Each row is a point on a landscape with many peaks, with its height.
From any point a climber steps to the highest of the 2 points nearest to it. It stops when none of these is higher. Distance is the straight distance between rows; heights are no part of it.
Rotu: [ 95 174  92 154 119 141 122 135 180 170 104 133 166 108 178 122  76 123
 138 166 101 132 157 121 112  99 121 112 133 101  93 118 124 163 118 139
 136 172 161 129 149 111  85 126 123 131 132 166  90 127  61 120  59 107
 119 151 123 126 213 144 147 159 164 160 120 179 160 166]  height 519
kufu: [103 152  96 167 143 124 132 137 107 180 127 142 141 116 125 151  86 126
 151 145 124 138 159 124 124 114  68 131  90 115  81 137 104 177 140 154
 120 161 156 152 107  99 125 110 104 150 111 152 131 142  97 105  57 158
  90 151 137 124 164 130 175 133 128 177 105 129 164 176]  height 294
Sos: [135  74 139 139 195 105  82 145  69 110 131 107 153 123  50 131 133 140
 158 125 144 131 127  93 132 148 109 134  87 142 148  96 112 154 135 182
 123  72 137 172  83 101 161 174 126 127  85 131 136 127 130  84 112 107
  98 150 103  91 100 124 173 139 118 132 123 122 162 165]  height 667
gefi: [125 131 184  75  83 135 146  83 148  91 111 111 137 171 202 108 107 134
  81 109  81 134 123 172 158 143 183 128 164 127 147 100 114 141  99 132
 133 101 109 148 116 112 158  84 123 130 160 170  71 122 109 195  78 118
 132 114 108 130 177 120  59 220 160 126 172 156 117 138]  height 346
seg: [134 103 158  84 142 151 156  99  93 108 179 147  81 144 112 148 113 115
 116 112 121 140 129 123 125 163 120 163 140 163 183 111 146 102  79 142
 129 116 116 164 103 138 143 128  95 124 130 137 158 129 175 128 117 159
 117 123 133 121  99 130 147 143 106 126 164 124 108  98]  height 437
Zalil: [161 110 148 125 110 120 126 154 180  98 119 123 129 100 154 126 123 108
 127 126 149 118 122 149 119 106 189 119 185 106 145 156 182 119 133  91
 112 133 125 122 174 139  88 122 159 110 129 123 135 114 125 162 181  83
 150  95 130 130 111 139  86  86 145 115 136 155  95 105]  height 214
bag: [118  76 169  63  90 141 187  90  51 108 128 112 112 166 121 123 101 124
  82 129 122 160 129 115 183 158 103 142 153 137 159 111  65 120 135 151
 166  49 122 176  56  79 169 113  82 113 104 165 146 110 156 141  79 173
 107 112 134  78 103 102  96 187 124 137 173 111 137 141]  height 696
sazed: [181 102 175  94 104 122 141 139 192  92 166 133 111 138 179 158 132 122
 139 120 152  91 128 152 101 122 174 136 178 135 153 148 184 140 111  92
 122 135 105 146 177 158 115 114 135 135 156 111 123 124 116 166 174  92
 153 129 142 139 134 150  82  79 138 120 182 117 109 100]  height 188
nel: [150 167 171 122  89 131 116 118 217 112 114 120 143 128 194 135 115 109
 136 135 124  88 122 148 110 112 163  93 149 108 112 151 125 169 137  92
 126 147 134 151 163 125  92  94 138 122 161 145  69 135  62 171 111  85
 120 156 131 155 198 143  86 156 159 131 135 141 140 160]  height 425
Gobu: [186 148 158  86  48 129 168 101 135  94 121 129  82 160 136 147 175 134
 139  83 152 117  88 161 129 145 109  89 140 137 127 159  80 109 173  10
 129 106 126 120 185 160 111  95 163 122 164 116 123 139 160 221 129 155
 167 110 176 175 102 136 101 118  92 102 106 150 128 135]  height 233
gafen: [140 126 128 142 151 118 128 170 114 106 181 126 111 143  76 113 178 136
 158 131 177 100 104 138 131 138  78  98  73 149 139 151 113 117 154  83
 111 146 147  89 149 158 123 107 163 131 142  86 156 147 175 102 145 139
 140 116 151 216  65 133 191  55  69 110 125  96 133 120]  height 189
Lil: [136 158  83 182 136 110 138 150 111 189 130 136 132 112 122 174 120 115
 144 153 142 129 134 142 109  92  72 109 101 110  73 177 109 186 144 123
 101 175 161 137 145 104  99  98 126 152 121 151 132 156  90 121  94 132
  97 153 166 120 156 107 170  84 101 172 121 112 159 173]  height 325
Dezu: [147  70 137 105 170 114  75 155 101  91 152 119 125 102 103 120 149 133
 122 111 137 134 130 108  90 153 165 170 142 136 183  86 161  91 121 162
 141 114  91 108  89 167 161 195 135 122 121 115 166 101 162  88 191 104
 144 139  99 119  82 132 118 126 136 110 139 101  97 100]  height 342
Dimad: [119 158  78 198 160 119 135 153 148 187 129 140 142  91 119 148 119 115
 144 151 146 130 144 133 117  83  99 114 121  90  65 175 151 154 144 119
 110 191 156 116 161 141  83 110 154 129 114 119 146 147  93  94 128 103
 139 154 152 134 140 126 175  49 124 171 104 118 142 167]  height 289
fibu: [139 136 139 133 150 142  72 129 146 121  91  99 132 112 146  92 123 165
 124 106 128 125 146 152 136 150 167 101 116 106 144 109 145 122 113 146
 132 112  90  99 123 154 123 158 154 109 137 119 106 103 133 138 151  99
 133 138  90 153 147 145 107 155 153  87 108 154 123 132]  height 510
pav: [103  94  87 163 175  99  90 173 126 131 114 148 146  66 113 126 135 115
 103 139 115 146 150  86 103 108 175 166 164 125 146 123 175  71 126 172
 118 144 133  81 108 153 150 195 126 106 104 115 169 111 154  61 204 112
 141 102 142  88  92 125  99  79 142 123 142 105  78  77]  height 57
misu: [ 52 145  73 164 165 116 123 140 121 160 145 182 152  75 130 143 133 131
 126 154 108 131 182  94  80 111 118 189 145 120 126 118 168 104  79 179
 143 186 149 121 136 136 155 167  82 118  99 121 128 114 118  28 129 115
 127 134 132 108 138 152 144 108 131 128 132 103  90 118]  height 638
diru: [177 159  87 189 132 106 125 142 122 149  65 114 145  99 105 137 176 147
 163 125 171 115  94 152 155  92  74  58  87 110  56 188 108 183 194  88
  98 144 130 114 145 124 103  93 162 149 113 113 139 173 111 148 153 117
 137 162 175 142 113  80 175  88 107 138  86 114 143 159]  height 421
Lozi: [113 175 137  91 111 163 131 119 142 105 167 117  93 150 173  74 147 146
 142 122 103 111 147 159 143 135 121 102  84 136 157 102 115  84 125 112
 130 159 121  92 175 191  91 123 178 126 166  91 109 115 164 142 119 148
 161 118 116 211 138 152 151 123  86 101 104 119 119 129]  height 640
pezo: [115 117 108 186 199 109  67 152 103 158 101 128 179  76  78 135 113 131
 148 145 128 123 153  91 117 113 111 142 105 103 121 109 141 170 122 192
 127 125 122 146  88 100 161 165 109 122  78 146 115 135  90  65 116 107
 104 146 128  91 138 125 136 128 151 142  97 120 153 170]  height 675
Liba: [ 71 176  81 145 125 151  96 128 155 171  99 140 184 101 178 128  97 157
 141 144  91 111 182 114 111 131 110 117  99  94  92  95 140 123 122 157
 158 177 144 105 152 162 116 159 136 138 118 127  92 118  83  72  88 104
 119 155  94 143 200 166 162 171 144 132 106 158 149 168]  height 581
pim: [172 169  98 163  88 117 150 120 114 157  66 116 129 128 110 158 144 130
 143 117 152 126  99 148 137  83  54  86  82 107  46 193  81 190 177  81
 104 139 126 144 146 107 104  73 132 160 124 157 129 174 107 167 125 136
  96 165 175 107 163  92 148 111 121 165  77 126 163 167]  height 372
Saru: [ 98 196 121 123 126 169 148 132 132 126 193 132 125 149 139  82 153 169
 155 140 122 104 158 133 134 140  84 111  60 167 148 125 112  93 154 112
 148 154 150  71 186 175  88 137 164 122 170  79 142 126 184 104 134 149
 139 117 115 232 119 159 183  97  67 119 107 106 138 122]  height 746
pufe: [ 70 181  79 144 111 146 172 142 133 167 164 153 106 123 107 107 175 100
 126 162 120 139 131 124 144 113 113 116 108 141  99 133 110  84 183 105
 119 163 160  44 161 157  96 126 151 119 145  95 181 143 176 114 158 172
 149 103 138 177  96 163 176  60  93 153 103 102 115  93]  height 311
Vulog: [ 47 152  70 194 163 108 138 144 124 171 174 192 122  84  96 160 130 113
 130 171 115 148 176 101  87 107  83 168 133 122 104 153 159  86 111 155
 131 191 168 108 125 138 142 158  94 127 113 125 167 134 140  55 123 163
 130 144 150 113 125 140 162  76 108 162 127  74 125 120]  height 551
bera: [179 134  90 163  56 105 159 115 137 137  56 122 140 137 109 147 120 105
 147 122 164 147  76 130 136  76  73  94 126 112  55 190  90 164 182  56
 104 115 148 144 152  97  92  78 124 147 124 164 117 178  91 185 150 137
 130 136 179  76 133  62  98 123 150 152  81 153 143 137]  height 334
Sakol: [225 132 137 152 124 118 109 135 129 113  60 102 148 134  93 135 173 152
 176  91 182 100  73 136 141  98  81  51  88 117  92 188  94 175 188  81
 107 108 113 135 157 128  98 102 158 145 126 127 127 169 119 178 152 117
 126 164 158 128 112  97 150  99 123 117  69 117 173 156]  height 477
bos: [165 101 205  55 152 125 129  97 137  87 146  95 109 175 156 116 134 164
 118 124 113  91 144 146 129 162 187 141 138 144 154  98 163 157  63 154
 146  96  81 171 123 138 158 174 138 146 158 129  94 146 106 142 124 112
 107 144  91 141 142 132 121 179 166 118 179 123 143 125]  height 142
vipo: [100 161  73 192 148 108 154 147 143 189 150 154 111  90  97 147 162 115
 148 182 159 135 147 127 113  97  70 109 102 109  67 177 143 136 141  91
 112 188 163 101 147 150  99 118 142 152 113 108 177 156 137  79 136 143
 149 149 181 158 122 123 182  28  83 160 116 110 127 127]  height 255
Zufub: [119 133 170  49 102 117 175  65 150 101 157 131 113 174 196 144 101 122
  84 128  75 136 145 142 141 150 184 160 173 145 148  91 147 146  64 136
 136 121 121 165 120  94 160  99 101 116 154 167  92 125 110 167  82 145
 123 137 104 126 179 124  91 196 156 140 199 143 120 109]  height 314
pazi: [167  95 141 186 161  98 139 136 101 146  81 115 172  89  81 144 114 120
 132 146 160 127  85 116 136 105 116  93 118 108  83 171 123 185 156 155
  98  90 135 182  99  85 128 126 101 140  84 150 122 160  92 147 131 115
 110 136 138  55 130  83 122 133 162 150 106 122 153 147]  height 354
pedu: [ 82 151 114 131 140 115 193 114 138 156 198 191 109 160 115 198  93  93
 120 144 115 141 116  99  93 130  87 189 137 149 122 166 145 143  86 137
 122 157 164 179 152  62 129 107  74 139 128 140 119 135 103  94  68 150
  99 142 154  84 167 151 152 122 116 199 173 121 120 126]  height 455
sopa: [ 23 197  62 127  88 155 198 118 134 181 196 158 105 160 114 136 161 109
 115 142  69 160 158 115 137 118 108 126 114 143  97 116 107  70 154 144
 123 180 164  58 177 149 114 113 133 140 145 103 169 109 168 110 138 189
 155 108 140 178 104 169 156  73  82 166 104 116 127  83]  height 279
Vez: [195  95 180 121 105 106 151 128  99 100 104  98 152 144  71 155 149 119
 161 113 190  91  56 135 149 113  81  86 105 129 112 148  90 184 169 112
 125  59 116 180 111 101 145 110  97 152 118 119 125 154 114 167 122 149
 105 148 127  85 108  91 138 133 100 128 123 104 187 149]  height 296
mur: [143 106 165 120 110 128 140 119 126 133 102 128 138 133 135 134 107 111
  95 123 117 141 118 128 132 129 157 118 169 128 143 139 121 134 123 133
 131 104 115 149 115 104 140 103 117 121 131 166 109 113 128 160 120 124
 123 107 113 106 141 111  75 171 157 113 136 164 132 126]  height 422
pavum: [ 99 100 157  76 131 154  92 103  79 115 137 115 120 168 143  87 114 159
 100 115  84 152 157 140 147 173 161 172 119 150 165  57 116  96  88 160
 147  94  88 115  59 119 163 176 119 119 128 141 108 102 154 118  95 140
 134 117  95 132 132 121 108 208 143  99 162 126 123 121]  height 560
soram: [137  62 118 122  92 150 133 125  57 113  54  93 112 133  77  92 119 122
  76 163 144 157 102  94 225 140 105 112 108 132 139 111  49  91 194 166
 147  68 123 107  67 112 159 111  86 127  98 140 165 133 179 159 132 168
 138  87 138  82  88  79  87 177 149 123 109 122 120 107]  height 568
rap: [172 111 147 129 122 108 127 140  96 108 144 112 133 159  83 144 143 138
 161  95 163  97  91 133 132 148  71 103  89 149 136 151  84 157 149 109
 114 108 129 157 125 117 139  93 122 143 128 116 123 143 121 135 110 142
 103 148 144 142 112 133 163 124  88 120 131 116 176 169]  height 267
vefa: [ 90 123 139  71  81 147 194  81 112 120 182 165  93 155 143 158  90  74
  87 120  86 160 129 127 134 149 145 191 182 154 173 122 127 114  83 128
 145 124 147 162  95  89 157 103  76 123 121 154 134 106 129 135  88 161
 116 114 131  92 139 129 102 154 130 157 188 135 115  72]  height 366
Bito: [ 92 139  60 212 136 113 155 145 152 161  96 142 138  76 126 124 155  89
 144 171 131 152 111 125 151  92 132 100 130  86  90 170 139 115 179 112
 113 176 158  50 139 139  76 125 167 125 125 100 173 142 133 134 198 128
 171 110 136 123  97 124 152  47 135 129  73 137 107 130]  height 220
zuse: [155  75 155 140 158  92 134 134 137 133 131 141 147 101 100 171 106  95
 138 141 151 142  98  96 108 107 155 129 156 117 114 156 149 174 130 150
 103  87 131 175 103  69 131 141  96 121 104 136 138 145  92 130 141  98
 113 127 133  54 120 106 104 114 153 136 138 124 145 132]  height 393
gapef: [144 144  73 182  67 122 148 137 153 148  35 123 138 111 151 123 141  96
 139 141 134 145  82 126 170  96 114  98 150 113  82 178 118 142 176  96
 114 149 144 108 152 113  80  79 148 126 138 163 116 146  87 194 175 121
 143 114 166  92 119  78  94 130 158 121  61 167 120 127]  height 300
gafa: [148 108 158 133 161 147  77 121 121 119  82 117 157 123 146  96 110 148
 100 123 111 131 132 140 141 149 167 118 143 122 151  95 135 140 110 157
 132  86  77 118  92 114 158 148 129 113 111 141  96 108 122 135 137  94
 120 127  88 109 136 101  74 190 157  94 126 164 125 134]  height 467
pugas: [ 69 149  84 141  99 158  94 118 145 138 108 123 152 107 192  96 104 142
  94 128  67 169 153 127 129 123 169 173 140 122 143  62 151 114  95 157
 147 146 105  97  95 138 149 158 134 118 120 149  98  77 127  99 142 115
 126 114  98 129 160 131  76 187 151 111 128 157 106  94]  height 94
Mal: [139 162 157 107 126 145 108 120 162 135  98 109 149 135 175 125  99 157
 130 143 111  83 165 149 127 137 122  97  95 124 129 100 104 147 107 147
 145 125 131 138 142 112 112 123 131 129 137 129  78 125  79 137  59  97
 102 152  89 171 210 153 150 193 139 131 102 157 157 184]  height 377
nagov: [112 142 151 134 143 146 100 113 145 151 105 137 161 137 150 126  79 144
 115 134 112 115 144 128 118 144 150 133 125 118 113 107 122 169 107 152
 128 107 131 150 104  75 144 131 118 114 117 164  93 132  84 123  74 108
 104 150 105 114 190 120 116 192 163 143 122 167 144 159]  height 413
Tonab: [178 158 173 123 123 151  92 141 189 107 122 114 147 131 155 125 133 146
 152 119 152  69 143 151 111 121 133  83 111 112 106 139 128 161 139 104
 111 133 120 139 181 150  76 121 157 132 160  98  92 145  84 140 112  92
 104 155 111 175 174 155 135 127 129 115 116 128 151 181]  height 480
Gela: [129  73 166  98  84 125 180 126  43 104 101  90 106 153  90 115 110 114
  95 137 162 133  90 126 203 136  79 114 132 149 136 122  60 126 189 136
 151  48 119 154  63  92 164 100  70 119 106 153 161 131 156 151 104 175
 118 108 133  81  99  89  87 173 124 118 129 111 143 151]  height 625
geg: [117  60  90 158 124 140 123 124  86 137  73 112 149 107  94 119 117 103
  67 141 123 188 101  95 184 134 149 126 137 126 134 111  65  93 179 151
 150  79 132  92  50  99 168 141  83 125  81 149 155 133 181 137 152 151
 142  76 124  44  83  79  74 170 160 139 121 137  88  96]  height 525
gekar: [187 164 132 124  89 132 120 134 134 103 108 108 108 162 127 130 183 140
 165  84 166 110  90 153 145 118  94  73  96 137 116 167  86 119 162  45
 115 106 117 118 166 151 107  95 158 133 144 107 133 135 156 180 145 147
 158 122 168 192  98 133 139  96  89  97  85 123 138 142]  height 208
Zube: [136 157 136  97 129 143 115 118 138 116 128 117 106 121 169  89 124 134
 125 111 120 130 155 170 132 149 159 122 122 119 149 114 141  88 112 130
 115 144 112  95 153 189 100 135 174 137 152 110 117 120 140 139 131 107
 140 118 108 186 138 155 109 137 122  88 128 132 104 133]  height 567
pime: [125 114 133 118 142 159 143 136  91  90 217 126 107 179  83 114 144 156
 141 116 129 115 112 133 136 156  52 129  57 176 168 132 100  92 137 105
 129 129 142 117 144 147 146 103 128 143 154  90 148 143 204 112 126 154
 134 124 134 208  87 138 198  98  55 122 138  92 143 103]  height 215
Kapa: [140 179 116 109  34 130 180 111 148 126 132 137  83 160 152 154 160 107
 149  88 121 133 102 159 127 125 108  97 154 132 111 144  90 123 152  34
 115 141 138 110 177 142 100  67 154 128 164 124 124 113 134 208  96 150
 151 126 184 154 128 138  82 115 101 131 113 149 115 120]  height 260
resem: [120 126 130 140 130 137 140 135  98 125 186 112 118 164  89 132 121 141
 139 117 139 111 127 128 145 156  48 145  64 157 143 151  89 122 144 123
 130 143 144 142 132 125 140  99 112 154 133 119 136 142 168 114  78 177
 100 133 133 162 109 130 192 108  72 138 126 103 172 157]  height 241
lebi: [172  82 126 172 197  96 102 145  81 118 100  90 161 110  47 112 136 139
 173 111 185 119  87 110 144 117  86  86  80 135 128 138  98 175 163 174
 100  84 132 169  80 107 138 150 126 141  84 127 132 148 123 125 123 116
 107 153  98  98  98 113 178 135 130 132 109 105 176 166]  height 607
Tuza: [128 134 127 117 144 132 143 129 123 123 183 163  97 149  94 146 138 123
 134 124 135 128 138 116 115 130 111 161 125 138 146 123 143  98  96 139
 118 149 132 144 134 147 126 128 114 124 125 111 153 128 156  98 119 151
 119 118 132 140 108 148 156 101 112 135 143 112 117 115]  height 392
fop: [183 109 208  58 124 129 142 107 151  83 146 118 106 157 173 139 139 139
 126 116 128  99 139 162 113 145 175 119 162 145 143 125 154 146  88 113
 122 113  94 160 152 141 143 124 135 126 173 109  90 138 116 178 151 118
 121 140 111 139 139 151  99 143 154 122 169 119 139 120]  height 162
bil: [195  76 176 138 125 103 147 123 114 106  81 115 174 111  64 164 139 108
 155 129 175  99  44 109 132  89 117  81 113 112  95 156 118 190 162 132
 106  55 116 192 106 101 122 114  83 131 117 138 122 172  93 173 150 118
  93 148 141  43 119  74  92 147 141 133 130 110 158 136]  height 323
buger: [132 104 174  82 150 141  97  99 160  92 116 102 140 132 180  80 127 181
 108 124  93  99 155 140 112 170 207 142 143 113 126  66 191 142  95 154
 145 102  69 141 125 138 153 178 150 133 148 123  59 106 101 142 121  86
 110 121  81 132 168 135  97 194 183 107 170 142 113 126]  height 123
ledi: [104  93 128  84 140 136 123 105  87 115 179 152 109 127 110 131 126 111
  88 123  93 166 143 112 110 143 155 189 159 151 179  82 153  80  90 167
 145 124 116 108  68 133 171 158 100 115 115 142 148 100 177  91 145 148
 141 111 134 108 111 128 112 161 138 134 164 114  90  77]  height 492
rolub: [173  78 154 141 140 108 129 178 162 105 124 127 128  96 126 139 131 104
 128 121 175 117  90 124  99  87 167 114 194 118 123 168 183 139 156  80
  92 120 123 123 171 147 100 123 136 131 113  93 167 130 122 150 221  84
 171 116 144 108  91 124  96  38 136 104 144 129  90  91]  height 242
Sepem: [127  91 132 150 201 111  46 169  98 133 120 116 160  95  75 127 132 158
 150 134 141 109 155  92 109 120 140 137 122 124 129  96 162 144 123 192
 117 114 117 149 100 129 159 186 134 135  94 119 130 132 114  51 161 114
 101 158  98 106 109 134 155 130 144 133 112 105 137 149]  height 769
fen: [ 88 118  75 158 132 133  96 167 137 135 108 136 144  80 140 119 140 124
 101 140 104 150 139 117 125 121 196 162 154 112 151  95 171  67 131 147
 148 158 134  42 128 175 143 193 150  93 139 104 155 104 162  69 212 119
 176  85 121 125  95 146 119  85 152 103 126 107  74  52]  height 70
zek: [125 143 135 145 155 118 154 129 142 158 162 169 137 153 118 184  94 101
 134 162 139 128 129  93  92 132 115 148 114 133 104 160 139 172  88 137
 121 127 151 199 126  61 122 107  80 136 126 135 106 151  77 103  77 137
  90 141 138  79 173 137 156 123 145 196 150 116 154 162]  height 513
Kor: [ 62 136  45 184  94 121 163 136 175 161  76 130 123  91 143 119 144  86
 117 167 103 177  93 104 176  83 167 106 172  97 101 143 122 109 151 114
 123 184 169  46 150 131  70 117 150 114 150 134 144 112 134 163 199 126
 175  85 134 103 101 124 100  78 159 103  60 166 110 110]  height 248
mavi: [155 170 160  94 103 134 105 107 143 124 123 109 135 183 178 120 110 145
 138 122 116  81 132 152 134 136 104 101 104 149 123 135  68 148 135 111
 142 113 123 162 131  99 114  95 136 129 155 135  88 133  96 168  45 135
  96 152 107 172 184 136 153 192 116 122 107 140 166 179]  height 348
Rikur: [ 83 132  85 140 119 141  73 149 160 132  82 124 160  83 174  95 120 131
  85 138  82 158 154 121 120 144 191 170 145 102 159  78 175  85  99 147
 158 157 115  57 118 168 131 177 150  92 134 116 120  87 140  93 201  95
 163  88  99 132 141 148  85 134 137  92 128 143  95  67]  height 81
zuna: [111  75 142 114 142 111 142 112 110 135 141 131 142 107 104 148  92  79
 103 128 127 171 117 108 108 123 168 158 177 128 136 119 151 157 104 156
 138  86 138 165  73  73 154 122 101 108  88 175 140 123 116 110 133 127
 110 110 137  46 112 105  86 157 153 148 159 163 115 127]  height 439
vete: [112 132 127 146 173 131  98 135 105 156 148 122 149 146 118 138  96 162
 162 132 127 110 164 116 121 138  74 134  71 140 101 121  97 161 113 173
 138 135 153 189 107  96 134 141 117 130 103 143 113 149 106  94  53 137
  71 163 102 137 170 141 207 149 114 148 113 128 186 198]  height 268
Gulu: [105 158  82 150 118 141 158 127 127 155 174 158  90 111 121 141 133 107
 143 141 145 149 128 114 140 114 108 134 131 139 120 140 130  93 140 103
 111 166 156  91 140 148 138 109 136 129 131 108 186 126 162 126 143 150
 144 109 135 153  98 141 157  69  99 141 124 115 113  96]  height 347
Mes: [ 58 145  68 159 158 116 172 135 125 151 185 181  86 110 112 169 118 109
 123 164 136 173 151  91  84 119  97 180 161 146 124 157 162  86  88 126
 121 184 162 121 146 116 138 132  87 128 115 133 168 118 148  80 128 150
 148 113 166  92  89 135 133  62 101 174 152  97  87  83]  height 481
lomu: [ 69 155 133  89  93 144 184  91 113 139 191 184  94 181 127 177  89  92
 105 132  96 148 137 112 121 144 105 186 153 158 143 124 127 133  86 144
 144 135 154 181 133  68 140  87  61 122 106 157 126 110 129 106  53 161
  98 131 126 101 167 137 132 149 123 176 173 141 118 120]  height 405
kib: [165 152 139 141 160 140  99 153 157 119 136  93 155 149 124 109 145 179
 172 118 146  81 142 157 127 126  90  90  72 129 130 121 119 159 134 127
 130 143 135 148 170 150  94 119 158 140 148 103 108 145 100 119  85 100
 106 158 103 192 145 148 194 102  89 124 101 125 180 173]  height 546
kes: [ 66 149  83 153 154 131 105 133 118 176 137 150 150 102 122 133 107 143
 137 132  96 136 170  96 117 123 116 143 104 126 121 102 144  96 115 173
 140 158 145 108 130 144 132 153 129 122 124 132 131 120 141  65 112 148
 121 134 115 137 143 152 161 129 134 129 103 107 124 137]  height 745
kir: [ 91 150 121  99 114 139 116 101 172 119 113 114 126 127 186  99 105 146
  95 128  77 132 160 154 102 145 190 169 154 120 134  68 166 127  76 154
 148 125 106 123 133 132 148 144 141 132 131 150  86  89  96 118 104  94
 115 115  95 120 174 141  94 192 167 120 175 162 100 114]  height 107
Noko: [136 162 133 140 107 128 127 128 134 145 125 147 132 130 140 151  98 106
 128 146 132 122 132 141 120 117 131 122 134 122 130 146 123 148 123 123
 118 134 136 162 137 105 113 103 116 126 123 150 116 132  88 146  83 132
 111 125 131 122 164 126 119 143 144 136 121 139 142 143]  height 457
Dotok: [122  97 184  64 106 146 140  86  72 113 110 120 129 164 149 110 107 139
  78 103 106 149 127 144 166 174 143 135 133 121 163  97  78 130 113 144
 146  64 100 153  64  95 161 120 103 115 124 165 115 113 149 140  80 148
 126 119  92 100 125 111  92 215 140 116 157 135 144 136]  height 624
kubam: [ 67 133  99 134 139 131 132 123 100 148 171 177 117 110 121 142 110 113
 113 129  92 161 167  81  94 134 132 208 153 147 151 108 159  91  82 172
 144 158 140 130  98 112 161 159  89 115 108 169 138 109 141  62 113 148
 117 121 143 106 119 141 120 153 139 145 142 117  96  94]  height 553
veraf: [173 156 145 115 117 124 133 138 130  95 162 112  88 164 103 119 182 147
 174 107 173  91 119 150 123 133  84  85  96 135 137 149 111 118 150  40
 123 125 125 113 187 157 105 103 180 132 148  79 137 137 162 129 143 134
 159 149 178 210  93 135 168  49  70  97 120 121 138 119]  height 184
Zate: [138 156 104 168 135 100 143 164 134 153 141 128 101 130  95 158 154 110
 160 141 187 114 117 130  97 100  88 109 124 116  90 182 146 140 139  65
 101 158 145 106 167 137  94 103 151 149 120  82 162 162 109 116 150 142
 155 144 193 163  93 116 172  26  75 147 130 101 102 107]  height 223
zok: [126  78 137 122 193 121  54 154 123 101 132 124 125  99 103  88 162 183
 132 105 138 102 143 117 105 155 178 151 133 119 171  98 176  78 116 158
 147 141  95  95 117 195 132 202 159 124 136  92 163 119 147  75 200 113
 146 122  99 163  79 127 134  85 122  96 138  90  88  84]  height 373
ter: [107  65 126 117 115 131 127 112  92 118 111 128 139 110 115 122 107  96
  79 124 111 200 107 105 136 138 173 161 181 129 158 104 110 101 123 133
 149  73 124 123  51  88 173 141 100 116  94 160 153 101 158 121 144 134
 155  88 135  50  85 101  69 175 156 135 146 153  90  92]  height 483
pep: [130 147 162  95  85 136 134 112 190 107 102 121 130 138 209 112 112 107
 109 125 107 107 141 168 130 118 181 120 179 119 133 122 139 136 119 112
 129 120 113 135 159 120 122  97 158 126 167 150  63 102  94 184 122  97
 136 105 109 137 180 131  72 184 177 103 168 164 115 128]  height 381
sebun: [107 126 111 162 181  93 100 110 118 161 128 171 160 114  98 160  85 124
 142 150 121 136 149  87  81 122 124 176 123 117 107 126 162 168 107 176
 125 107 147 172 104  66 149 149  91 139 102 150 115 144  89  72  76 108
  87 162 128  75 166 139 153 139 154 169 140 131 158 162]  height 587
Babi: [170 160 162  82  77 130 143 106 136 102 151 125 104 186 166 142 135 127
 138  98 124  91 120 164 139 154 100 115 126 152 130 147  85 143 126  79
 136 116 110 166 141 120 146  83 116 127 162 121  96 130 125 186  83 153
 106 150 134 159 155 145 131 160 106 117 136 125 155 157]  height 317
rara: [135 135  88 164  80 123 143 140 154 150  50 114 120 117 156 116 139  81
 114 148 131 160  82 119 184  89 164 105 184 119 121 166 116 112 145  89
 117 161 150  95 151 111  78  98 149 125 126 156 136 121 110 197 194 123
 168  89 136 106  98 106  69 103 156  99  60 170 103  91]  height 274
zanam: [176  78 171  96 166 128  88 144 142  71 116  87 105 133 119  84 161 151
 122  91 145 123 115 156 131 161 187 136 134 133 172 107 168  79 119 128
 129 118  86  99 122 204 130 183 169 128 148  78 162 109 163 139 213 111
 163 116  85 162  65 127 126 102 121  78 139 133  97  91]  height 417
kipev: [206 104 142 164 175 104 103 170 115 126 101  96 159 115  75 114 153 153
 174  98 191  88  70 143 143 109  98  49  77 115 103 168 103 184 169 142
  91  99 132 157 127 113 121 124 139 140 113 120 145 149 116 141 141  98
 109 163 117 115  95 109 151 111 130 117  89 117 171 157]  height 542
Losap: [129 172 127  84  53 153 151  94 135 117 166 144  82 164 143 141 149 120
 139  91 112 116 111 149 139 145  85 127 132 143 137 133  85 114 136  75
 125 138 131 130 151 135 131  69 130 130 152 130 118  99 145 181 105 171
 121 129 164 153 127 133 125 127  88 126 137 125 127 137]  height 288
Nane: [121 111 153  81 132 150  99 108 111 110 119  76 107 146 168  51 143 164
 101 101  85 151 148 152 158 167 196 165 121 140 171  62 150  82  94 150
 150 103  64  96  86 169 160 169 150 113 146 120  99 115 155 151 129 119
 150  93  88 155 133 122  91 195 164  77 159 141  98  95]  height 511
gabo: [ 39 175  85 116 110 168 108 117 124 171 138 141 146 125 173 103 112 161
 121 146  81 131 197 111 115 135 117 130 107 124 117  84 133  88 113 187
 158 176 134  84 152 157 128 163 124 130 140 118 104  92 144  84  97 137
 134 136  91 167 174 179 164 160 123 118 103 137 119 140]  height 652
ralis: [171  74 157 107 161 101 133 164 129  94 145 140 108 104 104 157 126 100
 129 115 163 140  98 130  99 125 187 145 188 140 158 125 178 121 126 116
 119 112 105 129 131 154 133 156 131 125 100 106 177 123 154 132 196  97
 142 125 131  89  72 120 100  77 128 124 161 130  98  92]  height 277
lav: [127 180 128 125 138 149 128 143 152 116 139 132 129 149 158  96 161 182
 161 139 148  86 167 133 126 135  76  97  71 137 127 128 103 119 131  89
 148 162 153 119 188 169  78 113 167 135 156  74 110 137 133 115 100 126
 118 142 122 228 148 166 203 101  66 106 107 121 156 159]  height 630
Pumok: [139  55 154  88 171 101 121 123 120  96 153 129 119  99 110 131 137 117
 113 109 115 154 127 105  71 136 203 183 190 144 179 106 188  95 102 160
 151 118 106 122  91 155 161 189 121 113 107 123 161  95 147 114 197 102
 157 107 137  72  72 133  78 115 141 119 175 121  71  78]  height 310
zozad: [163 113 168  78 140 127  98 108 145  85 116  77  95 125 163  53 149 157
 106  91 105 126 139 167 140 176 210 153 146 107 169  89 170  79 103 131
 127 127  77  94 125 202 134 177 181 124 169  98 121 116 154 158 178 113
 166  94  90 163 109 144  89 142 153  65 146 132  87 103]  height 462

Where does a climber stop that starts at each point below?
sopa | kes
Gobu | Noko
gefi | Saru
Kor | Sepem
pufe | kes
fen | bag
resem | bag
